A landscape with many valleys, sampled at points; each row gives a point and its height.
From any point a ball rolls to the lowest of the 4 points nearest to it. It stops when none of these is lower. Distance is the straight distance between rows; heights are no part of it.
moru: [-13  -8  48  -2  20  21  10 -14]  height 342
depa: [-12  11   1 -15 -29 -27  20   6]  height 528
fomed: [ -1 -30  46 -45   2  14  19   7]  height 511
sib: [ -3 -14  24 -45 -22 -11  23  14]  height 588
zanum: [-12 -12  43 -19   5  11  14  -9]  height 309
gal: [-8  7 15 10  0  2  5 -6]  height 264
Gab: [ 13 -14 -29   8  49  33 -45 -19]  height 95
maz: [ -8  16  -7   6 -25 -23  13   6]  height 508
Mibu: [-10 -21  48 -33  10  14  17  -4]  height 373
mulir: [ 18  11 -50  16   4  -6 -25   6]  height 248
Zeg: [-2  6  1 22  3  9 -6 -6]  height 302
rege: [-13  -1  23 -14 -10  -8  18  -1]  height 286
furuk: [ 13  -6 -22  23  27  23 -33  -8]  height 21
fudaz: [-12   1  19 -18 -19 -15  21   0]  height 90
Gazup: [-6 10  5 17 -5 -3  2 -2]  height 421
fena: [ 14  17 -43  22  -6 -12 -14   6]  height 301
soge: [-7  3 24 16  6 11  2 -9]  height 115
zava: [  8  10 -16  25   3   4 -12   2]  height 283
sovu: [ -9 -15  35 -36  -7  -2  23   4]  height 583
geza: [-11  15  -6  -5 -34 -29  20   6]  height 555
ref: [  1  14 -20  23 -15 -13   0   3]  height 413
Vub: [-14  -4  35  16  19  21   3 -15]  height 284
kamaf: [ 14 -14 -41   7  41  23 -38 -12]  height 612
magof: [ -8  -2  27  24  23  27  -8 -15]  height 331
Bazin: [ 25   1 -66   4  13  -9 -28   6]  height 340
Saluz: [ 13   7 -37  25   3  -2 -18   5]  height 328
lalaf: [ 24   6 -73   2   4 -20 -26  11]  height 180
vepo: [-2  2 18 28 21 23 -8 -9]  height 288
pudo: [  1 -24  31 -49 -11  -1  22  14]  height 569
Foper: [ 10  -4 -13  24  30  30 -32 -10]  height 310
das: [ -1  -9   7 -50 -43 -31  28  21]  height 621
vuz: [ -1   4   5  23  15  16 -14  -5]  height 265
siti: [ 20  11 -63  12  -4 -21 -21  11]  height 152
debu: [-10   6   5 -32 -38 -30  26  10]  height 905
Fube: [ -5  -8  16 -43 -26 -20  24  10]  height 618
tavol: [ 15  16 -47  19 -15 -19  -9  10]  height 223
melob: [  9  -1 -11  26  19  20 -22  -5]  height 225
Bisat: [  6  -1   5  28  30  32 -23 -13]  height 287
zemi: [-12  13   3  -2 -20 -16  12   3]  height 496
Zeguf: [ 15  -6 -37  18  27  15 -34  -3]  height 141
tov: [ -4  20 -19   3 -31 -28  18  11]  height 523
radu: [ -9   7  10 -15 -26 -19  20   3]  height 350
migeg: [ -8 -31  54 -37  18  23  16   1]  height 407
molor: [-15  -1  35   1   5   8   9  -9]  height 226
Ruma: [ 23   1 -57   6  15  -4 -29   3]  height 280
Lusa: [-13  -2  26   1  -1   2  12  -9]  height 299
vata: [-10   9  16   2 -10  -8  16  -1]  height 502
Bona: [ -2  16  -2  13 -11 -12   7   1]  height 449
mibor: [-13 -20  52 -29  13  18  17  -7]  height 348
Pir: [  1  13 -16  19  -7  -6  -1   0]  height 368
sud: [  1  23 -30  15 -33 -32   9  10]  height 530
muti: [ -1 -30  49 -43   8  16  21   4]  height 484
Salu: [  9   1 -22  25  15  14 -21  -2]  height 138

For each start below, name the point where the ball stops.
Saluz | furuk
ref | furuk
Pir | furuk
Gazup | soge
vuz | furuk
Zeg | soge

Call two points neighbours if one is among the 4 nearest of the other. Go from one point of each pair to the other, from neighbour to neighbour, staying as low as possible. Name the highest point that can't be avoided.
furuk / fudaz | Lusa
furuk / soge | vepo
fudaz / siti | Saluz
